Points, in no order, along strands that fork, close into loops and pass close to each other.
Two points are linked if the straight distance between their rows is under 119. Some points are linked to none.
q714: [ 47  66 -23 -77 -33   1  36  41  30  -7  27   8  -4 -12 -21   6 -11  34
 -17  67   1  13   9]
q786: [-10 -36 -27   3  12  25 -11 -38  80  15 -25  -3  14  68 -49  -6  31 -17
 -81  57  47  25  31]
q769: [  8  16 -23  88  26 -14 -46  -4 -31  26 -24  33 -18  -8 -37  -7  40 -11
   7  36 -58 -21   3]
q815: [-69   5 -24  19 -24  39 -66 -29  -8  11 -40  12  39 -47  10  -3  38  -8
  17  23  29 -22 -53]
q976: [ 26 -30  26  55  57  -5   6  37 -56 -51   7 -10 -14  14  19   0  27  13
  22  33 -80 -19 -43]
q470: [-25 -48  18 -28  31  12   0 -58 -51  45 -48  -5 -24 -36 -23  40  25  10
  -9 -25 -19  27  49]
q173: [-32 -14  67  -1 -11  52  12 -52 -28  33 -40  -3 -10 -32  34 -11   0   9
   9 -62  15   2 -11]
q659: [ 38  27  -9  -3  12  26  53  28 -13 -33 -16  23   4 -14  -3  19  10  43
   6 -27  -6  30  35]
q566: [ 75 -20  42 -51   2  49  10  25  28 -19  35  26 -47   1 -12  48 -39   0
 -23 -29  11   0  28]
q155: [-47 -27   1 -30 -31 -54 -15   8  18  -5  19 -35   3 -17  35 -42 -12 -62
  22 -33  57 -13   0]
q679: [-40 -63  -9 -24   6  16  -9 -56 -46  46 -63  -2   3   5  -6  -1  42  10
  -7  32 -21  18  33]
q450: [ 10  31   7  18  -2  52  41  24 -27 -38 -17   5  27 -19  18   2  34  51
  32 -17 -56  -5  10]
q795: [-20   1  19   0  51   6  -2 -34  -7 -15  26   4  21  10   9  51 -59  37
  19 -55 -32  -8   3]
q116: [-29  23  21 -14 -62  -7  42 -31 -44  15 -37 -12   8 -23  15 -52  54  26
  11  -2 -38  34 -17]
q880: [-35 -18 -45  -3  18   6 -29  17  39  19   7 -22  64  58  38   8  -6 -44
 -41  18  43  15 -14]
q261: [-29  30 -15 -17  14  35 -20  35  71  18  -6  -6   0  37 -21  12  26  -4
 -14  14  45  75   1]
q929: [  6  33 -40 -13 -26  -2 -37  -9  36 -28   8  57  13 -52 -47  34  16  -1
   1  52  49 -36 -38]
q79: [ 19   5  -8  37  18  23  29  48 -13   2  15  -6  29  22 -14  12  11  24
   1   8 -36 -38 -52]
q289: [ 33  -9  17 -14  -4 -19  12  85 -21 -44  20  -2 -16 -12  26 -44 -13   9
  50  33  11  -7  -2]
q260: [  7  -5 -66   5 -13 -83 -13  39 -11   3  21 -16  18   1  11  18 -20 -44
 -10  13  19  -1  31]
q751: [ 48  24  29  30 -22  61 -16 -11  36 -20  -1   0 -52  35 -50 -27  23  43
 -15  25 -77 -11   8]
q262: [ -4  14  16  13 -31  76  -9  -8  26 -25  22 -28  -9  20 -32   2  11  41
   3  -1 -80 -36 -19]
q92: [-39  18 -40 -34 -30  -2 -21   5  31 -28 -25  24  40  -2  32 -21  33  -6
   2  32  76  39 -15]
q549: [-50 -31  38 -34 -13 -34  10  -7  33  27  14  -7   2  14  43 -53   8 -79
   5 -28  78  36 -23]
q94: [ 43  25 -89  48 -22 -56 -27  37 -14 -13   5  20  34  -3  -3   3 -16  -9
 -23  47  10 -33   9]
q898: [ 13 -30 -31 -20 -36  25 -31 -62  54  -1 -25  -3   6  58 -15 -26  13 -13
 -89  20  33   6  20]
q483: [ -6   0 -13 -24 -26   8 -82  38 -21  27  15 -11 -28 -35   8 -15 -30  -1
  45  65 -15 -29  31]
q765: [-13 -24 -15  14 -31 -16 -28  -9 -74  57 -38 -24  44 -46  31 -13   3 -14
 -26   3  14 -42  -5]
q484: [ 14  39   7 -30 -11  18  -4   8 -18 -18  22  13 -37 -27  -3 -28   9  32
  58  86 -67  -4  22]
q21: [-45 -16  14  11  62 -16  40 -52  -8  26  -7 -20  64  81  26  -2 -24  31
 -18 -18 -32  39 -17]
q787: [-56  -1  13  -4 -36  12 -14  -3   0  30 -17  -1  16 -35   7   1  33 -20
   8   0  41  -6 -64]
q56: [-64  36 -34 -11 -50  13 -59 -35  -2  -3 -24  -3  33 -29  33 -55  33   3
  27  64   9   0 -33]
q199: [ 33   9 -41  13  27  14   0  23  -3  33 -36   2  64 -11  -9  41   8  -3
 -74   0  39   7  18]
q147: [-42 -10  46 -21  31 -20   5 -66  -1 -40   5  13  44   7  45  16 -58  28
  15 -65  11  13   2]
q788: [  2   3  63   3   4  57  57  31 -16   6  23 -14 -32  29  12  -4 -10  37
  36 -44 -63   5 -29]
q846: [  6 -10  -7  58 -10 -62 -39 -47  -3 -25  23  10  -7  -1  44 -24 -77 -33
  10 -48  24 -62   3]
q995: [-64 -28 -27 -19  34  12 -22 -28  15  11  32 -47  26  69  16  38 -22  -2
  -5   1 -42   5 -11]
q158: [ 14 -19   5 -14 -39 -43   3 -15 -25 -38  -1  -7 -45 -54 -22 -33   5   4
  41 -17 -16 -35  43]
q342: [-14  -1 -42  32   9 -47  65 -22 -48  23 -20 -29  41  18 -13  16  34  15
 -26 -10 -61   7 -12]
q791: [-26  20  48  48  10 -26  55 -16 -14  26   3   9 -26   5  21 -51  13  -4
  30 -71   8  44 -26]
q164: [ 80 -30   8  -3  21   0  24  31 -40 -74 -12  25   0 -27  -5  29   2  32
  -8  27  -4 -32 -29]
q514: [ -7  10  17  26 -20 -10 -56 -47  45 -29  36  21 -22  28  47  -9 -81 -34
   6 -55  35 -22 -17]
q109: [-26  -3 -32 -30 -61 -28 -42 -71 -34  22 -31 -12  -3 -30  -7 -38  24   5
  -9  65 -34 -11  12]
q856: [-44  10 -20 -30 -16   2  49 -21  28 -15 -22  -2  40  12 -26  16  66  25
 -12  12  18  35 -45]
q84: [ 58  27  -5  57  24 -21  24  25 -19   6 -15  32 -43  19 -24 -15  22  11
  -5  -5 -31  36  35]
q579: [-43 -43  28 -32  12  -3  26 -27  20  38   3  26  50  30  40 -19   6 -70
 -23 -14  72  23 -49]
q154: [ 37   9 -33  33   2  11   2   7 -28  38 -23 -20  72   6  47 -11 -18   0
 -83 -34  25 -15   4]
q913: [ 44  -8  33 -80 -12  14 -14  22 -25 -30  23  13 -38 -64  -3 -14 -24  24
  35  80   2 -41   3]
q565: [-63 -33  77 -14 -15  -4  20 -48  -8  62 -21 -27 -26 -21   9 -19  14 -29
   5 -46  24   9 -35]
q865: [-13 -65 -29 -60 -23   3  -9 -26 -20  56 -43  -6  22  37   8  -4  12 -28
 -43  62  -2   3  47]
q231: [ 14  -8  -6 -45   8  26   4  13   8  26 -12  -1  62 -30 -13  59   7 -39
 -63  -7  42  10  -7]
q951: [ 37  61 -39   5 -21   7  24  75  34 -43  11 -10  -3  47  12 -20 -22  27
   3  22 -27  39  42]
q648: [ -3 -10  18 -25 -29 -77   9 -14  41  -6  32 -11 -69  -1 -25 -36  -8 -45
  15 -51  32   8  32]
q398: [ 20  23 -22  33  -7  18 -15  45  11  33  20 -28  -5  55  11 -12 -25  -2
 -23  -5 -17   8   2]
q695: [  0   3  25  -6 -16  37 -82  42   2  14  -3  19 -42 -43  17 -21 -12 -14
  44  25  39  -5  22]
q159: [ 36  -9  33  18  57  73 -34 -16  41   2  18  35 -54  21 -41  50 -32  17
 -11 -32  -8  -9   7]
q438: [-12  12 -24  37  -4 -27  16  34 -32  25  10   2  23  -9  -8   5  21  -1
  19   6 -11  -9 -32]
q928: [ 53  18 -26  -5  17  14  15 103 -14 -44   6  -1   7  23  31  -6 -21  34
  20  50 -14   9  23]
q905: [ 29  27 -32 -19 -34  16 -19 -43  24 -45  -4  22 -32 -11 -66  23  19  36
  -8  24 -42  -5  29]
q380: [  5  15   3 -40 -63 -74   0  -4  38   6  28  14 -56  -4 -34 -13   8 -38
 -10   7  36  35   5]
q852: [ -7 -42  21 -28  13 -24 -22 -18 -39  59 -43 -11 -24 -73 -27  11  23 -21
 -20  -8  21   3  61]
q516: [-72 -34  11 -58  14  12  36 -11  28  28 -11   6  16  23 -22  35  55 -14
   7  15  29  51 -37]
q269: [-24 -34  87  19  46 -23  19 -19 -29  46  12 -30 -13 -26   3   6 -57 -10
  55 -45 -16 -79 -26]
q969: [-11  25  56   2 -24  54  30   1  32  34  23 -24   1  43  22 -18 -19  10
 -19 -52   4  11 -65]
q921: [-35  -2 -24 -45 -57  16   1  -4  17 -43  18 -28  21  23  38   4  -4  10
  12 -20   1  12 -16]
q819: [ -2 -13   0  46   3  24 -41   5 -59  43 -12 -22 -17  -8  12  -8  -8  -2
  20  -6 -62 -19  32]
q656: [-31  29  16  19 -50 -23 -45   6  -1 -11   5  10 -38 -41  10 -79  18 -16
  73  38  -7 -17  -2]
q626: [ 14   9  -9  36 -43  10 -74  12 -28  28  -1  -6 -37   2  14 -44 -21  -6
  13  37 -49 -26  22]
q309: [ 20 -25   8 -30 -48 -49  47  31 -46  25  32 -32  39 -39  19  18 -32 -29
 -23 -30  -9 -60 -11]
q17: [-67  -1 -41  24  33 -41  25   9 -12  -7  -1 -11  27  11   7  17  35  -7
  40  -7   1  39  -9]
q172: [-14  15 -30  13  17 -26  19   9  -1 -38 -17  22  31  -4  55 -12   4  -8
  12 -49  76  46  19]
q867: [-48   4 -48 -31 -50  19 -21 -34  39 -30 -25   5  36  37  15 -55  40   8
  -3  67  22  18 -15]
q166: [-42  19 -15 -37 -12 -85  16  18 -10  10   2 -19   6 -72 -21 -54  39  -5
  60  28  35  -4  11]
q489: [ 25   9 -43 -26  -9  -2  13   7  50 -14  27 -38 -10  40 -61  58 -12  19
 -50  17 -40  10  29]
q238: [-27  21  -4  66  58  10  -9  23  17 -25  28  37 -13  23  16   8   0  -2
  60 -38  10  23 -12]
q800: [ -1 -38 -30 -56   7   2   5   3 -13  18  17 -35  82 -10   1  85 -22 -38
 -61   1 -13 -28  -2]
q407: [ -5 -20   2  14  53 -25 -24   9  18 -63  18  23 -60 -27 -16  -9 -10 -15
  84 -43  20  -6  63]
q606: [-43 -18  57 -25 -44  61   6 -67   6  10 -20 -16  21   8  64 -18 -21  -2
 -14 -54  25 -17 -58]
q376: [ 25 -23  14  55  79  15   2  16 -34 -63   3  28 -20   5  11  20   8  18
  40  -6 -46 -17  -2]
q665: [ 37 -11 -20 -10  26  11  19  47  14 -12  36 -10 -20  38 -44  68 -17  24
   1  16 -49  -8  13]
q882: [-23 -24 -51 -12 -48 -71  -1   1 -34   6 -12 -24  38   5  45 -30   4 -31
 -13  17  25  -1   6]
q71: [ 12  13 -13  22 -33 -45 -15  29  16  56  26 -27 -16  63  24 -39 -24 -47
 -45  -9  17  35 -10]
q442: [-26   1  36  53 -38  10 -15 -10 -23  75 -28  -5   5 -30  20 -20   5 -41
  -5 -10  43 -37 -71]
q617: [-41   4 -31  -9   0  34  29 -19   5 -27 -42 -20  53  20  14 -10  52  35
  -9  15 -16  28   1]
q900: [  2 -31 -45 -18  30   9  -9 -40 -16  -2   9 -25  58  -7 -15  93 -28  13
 -50 -22 -26 -47   6]
q445: [ 61  17 -11  65  71  44  13  46  33 -70  22  31  15  47   3   2  -1  29
 -18  -4  18  -6 -24]
q297: [ 29 -22   6 -26 -30 -20   9  57 -40   5  11  -2  35 -67  19  11 -19 -20
  13   7  28 -64   0]
q527: [-47 -36  67 -10   3 -15  20 -14  -5  47  12 -43 -39 -39 -20  -3  -5 -31
  50 -43   6 -46 -28]
q134: [-52  47 -25 -10  20  52  13   2   5  -3 -50 -31  59 -21 -15  -6  55  55
   1  65 -30  33  25]
q998: [ 49 -18 -19  41  28 -51  -4   9 -26 -16  32  19  15  -4  33   3 -71 -26
 -10 -30  20 -56  18]
q747: [ 12  35 -34 -41 -39 -29   6  60  28 -13  10 -25 -27  36  15  -3 -24  -1
   3  28 -14  61  56]
q535: [-36  -7  10 -43  20  19  49  16  16  31 -29 -46  -9  63   1   7  19  24
 -16   8 -34  85  25]
q784: [-45 -24 -31  30  38 -29  20 -56  19  27   6  -8  54  95  21 -17  -9  -9
 -29   8  -8   7 -31]
q752: [-14  -8  14 -76 -27 -12  -1  29  18  27  23 -10  -9 -20 -39  50   9 -39
 -11  20  12  24  -1]
q727: [-25 -18  12  10  40  -6 -18  -1  -9 -29  20 -12 -53  -6  13  -2 -22  -1
  77 -51 -30  18  80]
q559: [-44   1  -1 -60 -42 -15 -35   9  -1  27 -13  -7  19 -32  32 -36  19 -31
   7  49  58  27   7]
q374: [-23 -10   2  -5 -50  38 -24 -75  15 -17 -23   4   5  -8  21   4  -4  -4
 -23 -38  24 -30 -43]
q326: [ 34   7 -10  65  53  62 -11  42  35 -78  13  12  24  21 -33  15  28  42
   2  39 -16 -29 -28]
q893: [ 79  17 -22   5   9  31  -1  22   0 -36 -20  41  16 -31 -32  19   9  40
 -25  36  13 -33   4]
q217: [ 22  17   2  68  -3   1   1 -15 -27  47 -29   6  -6  12  13 -36   6  -6
 -26 -40  -3   9 -12]
q798: [ 66   8 -70  55  15 -38 -11   7 -24 -16  -5  28  17   1  23  18 -31  -6
 -37 -21  18 -22  43]
q914: [-63 -14   5 -23 -10 -28   6 -30 -19   0  -4 -18 -43 -29 -37   2  43   5
  54  -7 -39  23  16]
q352: [ 16 -12  17  41  48  37   5 -19 -13 -47  -1  52 -14 -34  -8  42  -1  17
  34 -40   3 -34 -13]
q432: [ 41  -2  -1  65  36  10  20  59 -20  -9  22 -28   3  62  -9 -13   8  21
  -7  36 -90 -26 -31]
q339: [-33   4   3  -7  36  86 -42 -18  24 -43  -3  18  -6 -18  16  48  -6  24
  37 -51  17  17  24]
q267: [-40 -29   3   4  34  13 -17 -19  45  55  18 -27  70  94  36 -17 -37 -32
 -56  13  23   5 -29]
q706: [ 19 -32  66 -50 -33  -6  20  -9 -12   2 -21  -6 -61 -78 -39 -11  -2   1
  37 -17   5 -54  27]
q503: [ 11 -18  80   9  30  55  26   9  -6 -32  28   4 -39  21  40   0 -52  25
  52 -42 -31 -18 -30]
q165: [  5 -12  11   3 -35  10 -23 -48  19  13  13   5 -42   6 -47  43 -11  -9
 -19 -16 -19 -46 -49]
q82: [-12  67 -12 -15   9 -13  -7   4 -12  11  -1  16 -44 -46   3 -46  19  10
  62  73 -27  44  56]
q467: [-10 -12  -2 -31  -4  -7  27  42 -19   8  41 -33 -16   7 -11  42 -15  12
  33  -3 -46   1  12]
q966: [ -2   9   1  56  73  33   3 -35   7  -5 -14  50 -14 -12 -54  56  31  18
   3 -41  -2   6 -11]
q918: [-31  50 -14  18  23   5 -18 -11 -31  35 -46  11  -6 -41 -18 -14  55  24
  30  56 -50  41  39]
q848: [-45 -20   3   9  10 -76   5 -44   8  -2  15 -19 -66  -8 -37 -25  13 -28
  50 -47 -11  11  24]
q792: [  8  17 -42  39  24  41  27  32 -48 -20 -17 -21  67  -7  37  18   2  37
  12 -24 -50 -26  21]
q840: [ -8 -32 -20 -32 -60 -22 -35 -49 -29  60 -43  -8  -1  21   5 -47  20 -19
 -52  57  -6   9   6]
q55: [  0  30  30  36 -11   5 -14 -22  46  22  32   6  -1  55  36 -20 -64 -13
 -29 -54  21  -7 -55]
q36: [  9 -23 -18  -2 -27 -34  -3 -10 -24  40  -5 -17  51  21  66 -19 -31 -49
 -68 -15  33   1  -8]
q919: [-15 -17   1   6  22  14  25 -56   8  33 -39   2   9  47 -15 -13  34  12
 -49 -18   2  44  -7]
q906: [ 17 -30   3 -36 -25 -24  22 -17 -13  22  43 -32  33 -11   4  56 -44 -38
 -55 -30 -15 -43 -23]
q176: [ 18  31 -31   7  -8 -22 -11   3   8 -42 -28  57   0 -46   9  -1  21  -1
   3 -20  82  37  39]
q411: [ 53   9  -8  49  30   9 -13  61  23 -67  10  52 -14  29  12 -14   1  -2
   9  16  44   6 -51]
q745: [ -1  26 -27  -3  49  60  23   1  22 -65 -13  16  24  -1   7  53   3  45
  15 -47   6  32  40]
q234: [-64  25 -30   3  25  27 -24  -3 -22  18 -40   4  31 -46 -24  22  62  29
  34  43 -16  20  -4]
q970: [-22 -29  72  13  32   6  10 -30  -8 -28  38  -7 -34  -6   5  21 -62   7
  75 -40 -32 -66 -25]
q782: [ 50  -7  30 -30 -18  43 -26  27 -23 -39   7   8 -41 -11  -8  -8 -10  35
  26  61 -47 -23  -8]
q436: [ 58  30  -3   6  29  -6  25  60   4  -6   3  32 -33  18 -40  -1  18  27
   2  48  -5  31  -2]
q215: [ 39  -7   2  55  19   4 -60   1 -10 -18 -12  51 -48 -14 -28  -5  17  -7
  17  60 -11 -33 -21]
q386: [ 54  18 -37  55  -4  -4  -3  34  14 -15  37 -24 -23  78 -19 -12 -21  12
 -23  19 -74 -15   8]
q912: [-11   4   1  43  20  76 -54 -16  -2 -54 -22  50   1 -42  15  21  11  15
  51 -32   3 -21  14]
q988: [  5 -27  14 -19  35 -36 -44 -13  47 -32  16   4 -53 -35 -10 -21 -36 -46
  48 -64  58 -34  63]
q414: [-11  12 -15  34   2 -12 -32   4 -44  13 -35   2 -17 -26  14 -26  17  -1
  27  -1 -20  28  56]
q812: [-16 -27 -36 -80 -50 -35 -26 -50 -39   1 -39  -3  12 -45   4  -8  12   1
 -18  62   7  -4  53]
q189: [-19 -49  42 -38  30 -27  15 -52  -9  14  -3  16  68  -8  47   1 -35 -48
 -32 -33  56  -2  -1]
q662: [-53 -54  31 -75  31 -12  26  -8   4  41  10 -15  -2 -18 -23  60  21 -51
   1 -11  21  44  10]
q472: [ 14 -12 -36  43  43  28 -18 -33 -37 -21   0   2  47 -24  -1  72 -29  25
  -6 -27 -50 -69   9]
q661: [-12  -4   6  54 -17  26 -34 -25 -46  82 -44 -20  25  -5  48 -32 -10 -23
 -44 -23   7 -31 -34]
q926: [ 73 -61  36 -33  23  -6  19  72 -54 -37   6  -5  12 -52  17  23 -26  -2
  -8  18  28 -54 -13]
q551: [-24   2  18 -21 -72 -30  12  20  13 -20  16 -15   3 -53  18 -40   0 -27
  46 -16  54 -43 -33]
q70: [-14  30   0  15  20  45  22  17  61 -11   6 -33  12  50 -15   3  11  25
 -31 -19  17  52   2]
q785: [ 47 -15  66  -6  55  39  -3  -2  25 -13  30  42 -46   9   3  38 -56   2
   5 -43  26  -6  -1]
q454: [ 53 -21  17  32 -20 -15  21 -38   0  -4   7  31 -61   7 -71  30  11   5
 -29  14 -40 -54 -62]
q443: [ 27  33  29 -56 -32  51  -1  12  31  11 -13  40  12 -63 -24  26  13  -1
 -30  12  67   3 -26]
q808: [ 43  29   0  15  31  -7  16  51  18  44  -5  44 -12 -11 -68  29  36   9
 -21  54  30  17 -28]
q684: [-15  23  43 -19   3  40  47  31   0  46  -9 -32 -13  39  35 -19   5  20
  -2 -47  -6  81  13]
q321: [ 16  -9   0 -64 -43 -76  22 -11  14  28  -6   3 -11 -10 -22 -10  26 -57
 -51  31  43  52  22]
q61: [-39  13 -37   1   7  24 -28 -12  94 -14  -8 -20   8  56 -52  -6  41   5
 -44  69  48  52  11]
q693: [ 15  41  21  -7 -26  57  52  34  41 -12  19 -18  18  38   7 -20   8  42
 -21 -45  16  27 -29]
q344: [ 11  -4   2 -46 -19 -89  13  29 -14  53  -1 -28 -20 -37 -31 -19  10 -35
 -10  28   9  19  50]
q461: [ 50  25  26 -15  24  35  57  56  11  48 -16 -14 -25  22 -36  20   6  37
 -42  -8 -16  51  32]
q465: [-29 -18  13  -7  34 -18  23 -70   1 -12  -5  25  82  25  43  15 -30   7
 -26 -42  34  -2 -29]
q223: [ 14  36 -21  44  39  48  37  61  23 -28   5 -12  50   8 -44  27  24  52
  -4  32 -10 -12  -2]
q20: [ 72  23  21 -45 -11  55  10  22  32   1  -4  18 -47   8 -43  21  -3  37
 -34  -3  -6  29  45]
q42: [  3  -7 -33 -43 -52 -55 -27 -18 -24 -31 -11 -13 -19 -42   4 -24  -9   1
  18  15  -5  -4  80]
q279: [ 29 -32  30 -10  19   8 -53  61  -8 -48   8  11 -44 -30  17 -24 -21  -6
  54  35  29 -24   8]
q847: [ 29  20  34  -6 -86  -4  52  35 -22  23   8 -16   2  -2  34 -48  -9   9
 -14 -18   4 -18 -49]
q32: [-57  11  -7 -21 -27 -46 -50  24  -3  20  -4 -18  -3 -59  10 -63   9 -28
  57  37  43 -13   6]
q34: [ -4   2  52  -4 -31 -23  44 -50  12 -38  16  11   9 -33  34   2 -45 -10
  19 -79  47 -41 -35]
q963: [ 26  29 -52  26  34  -9  -1  17  -1  34 -31  20  27 -28 -67  49  35  18
 -40  44  11  -2   2]
q240: [  4  -6   5 -17 -85 -46  30 -20  16 -45  28  -3  12 -23  31 -23 -21 -27
   3 -49  49 -38 -40]
q153: [ 45   5  42  -9  15  29  68  61   0  27  32 -13 -38  53 -16  14 -13  25
 -10 -17 -35  19 -20]
q525: [ 14  29  32  33  -4 -12 -46   9   5 -61   7  45 -55 -24  21 -83  26 -11
  74  68 -27 -11  -4]
q836: [ 15   2  13 -22 -24  10  -8  -5  17  12   1   8  -6  -3  26   3 -20 -29
 -34 -41  51  25   9]
q647: [ 44  -4  17  43  39  72 -21  18  45  -7  26  -9 -44  57 -57  18  -3  30
 -26   5 -43 -12   4]
q837: [ 39  -3 -21  69  50   5  20   5 -68   2  -5  13  56 -11  33  18 -33  25
  -8 -39 -28 -49   9]
q943: [ 34 -14 -15  72  14 -48  13 -23 -64 -11  17   3  18  -3  36  -5 -50  -3
   4 -31 -43 -72   5]
q660: [ 20  14 -20  53  34 -13   9  50   5 -46  15  51   3  -6  28 -11  -5  -9
  43 -32  69  10  -2]
q113: [-55 -22   1 -48 -10   5  23 -32  -6   0 -13 -32 -30  33 -18  18  32  14
  18  -2 -55  52  19]
q753: [-15  28  55  17 -19  39  27  13  -7  14  -8   3 -38   4  27 -52  18  13
  35 -53  -4  55  -2]
q755: [-53 -15  12  25   8  -1 -30 -61   2  20   6  -5   0  16  20  12 -21 -17
  -6 -32   2 -10 -40]
q422: [ 27  -4   1 -53 -14 -41  61  16  19  31  23 -16  40  22 -14  32  -2 -76
 -74 -10  25  51 -15]
q136: [ 52  44  -7  78  21 -18  -8  -5 -27  16 -36  43 -20   6 -31 -33  54  12
 -17  31 -72   8  36]
q987: [-37 -12  -4 -28  28  43  -1   5  -8  -4  35 -41  20  18  18  66 -43  30
  22 -30 -57  -8  10]
q957: [-13  20 -47  -6 -18  24 -12 -22  45 -38   5 -33  21  15 -66  32  26  37
 -29  42 -38  -8  10]
q207: [ 19   3  15 -67  -6 -30   7  27  -5   1  48  10 -47 -47 -43  -2  -5   9
  40  98 -13 -30 -19]
q449: [ 15  59 -22 -46 -12  -9  14  48   2  10  -4   2 -20 -20   4 -12 -13  24
  22  66  -5  47  50]
q430: [  5 -16 -53 -12 -20 -24 -32 -38  26  -1  -2 -10   0  43   1  12   0 -25
 -58   5   7  12  14]
q391: [ 31  30 -19   5 -56  51 -15  24  -3 -33  -5  -6  35  -7  15 -20  -3  37
 -10  11  -8 -37 -15]
q93: [ 32 -15  45  43  21   1 -66  -3 -21 -51 -15  23 -79  -8  -1 -34  17 -10
  36  62 -52 -14  -7]
q447: [-39 -11 -10  27  67   7   0 -70  24  19 -25  31   1  21 -39  39  39   4
 -29 -30  20  40 -18]
q934: [-12  14 -10  65  32   7   9 -42 -13  33 -57   7  21  40  23 -51  47   4
 -42 -26   3  52   4]
q777: [ 63   1  -7  27 -15 -13  14 -28 -15 -45   0  45 -52  -3 -48  12  20  24
  -4   7 -60 -24   3]
q192: [ 37  15   7 -67 -51 -13  12  53   4  21  42   1 -11 -18 -28  17 -12  -2
  -2  56 -13 -15 -15]
q960: [-28 -25  -8  12 -21   6 -49 -50  16  53  18 -30  -9  38 -15  21 -22 -34
 -44  -8 -20 -31 -50]
q119: [-28 -18 -39 -29  22   6  11 -38  41 -26  26 -54  14  67 -24  60 -23  19
 -29  -4 -49  10  18]
q431: [ -6   7  56  18  41 -62  39 -40   4 -42  26  27  31 -19   8  18 -61  21
  34 -84  19 -23 -18]
q144: [-17 -42  20 -19 -37 -27 -12 -36 -60  50 -41 -35  -9 -55   7 -32  13 -12
 -13  -5   1 -18  31]
q329: [-27  26 -35  57  47 -61  40  11   2 -33  37  15  13  28   4  13   2 -10
  48 -37  -6  35 -12]
q502: [ 13  59 -55   9 -11 -22 -26  -1  19 -46  -4  61  -1 -45 -19  -9  22   5
  25  47  42   9   8]
q997: [-31  21  36  32  33 -27  45 -49  -4  31   1   8  26  51  28 -24 -15  17
 -17 -59   1  51 -39]
q135: [  3 -24  36  -3 -20  10 -55   5  26  -5  12  -1 -52 -36  14 -16 -35 -42
  35 -33  54 -41  19]
q876: [  5  10 -10 -33 -21 -34  18  37  42  40  24 -18  15  59  17  -9  -9 -66
 -57  -3  38  66 -17]
q553: [ 10   0  10 -50  -1 -74  21  63  -3  29   9 -29 -22 -53 -27 -55  11 -18
  50  23  18 -26  32]

A piece is two or more points that can be reached from each other along the links. Count, over all rows, the pieces, the separate loops (a circle has one, a figure eight two, a Y none), the forks (points with three links) and the tips (points with one).
pieces -> 3
loops -> 8
forks -> 18
tips -> 8

How many points has the smallest loop of links through each point below? Write - if it is on no loop.
q951 -> 13
q82 -> 8
q231 -> 14
q995 -> 6
q516 -> 12
q79 -> 10
q34 -> 10
q297 -> -
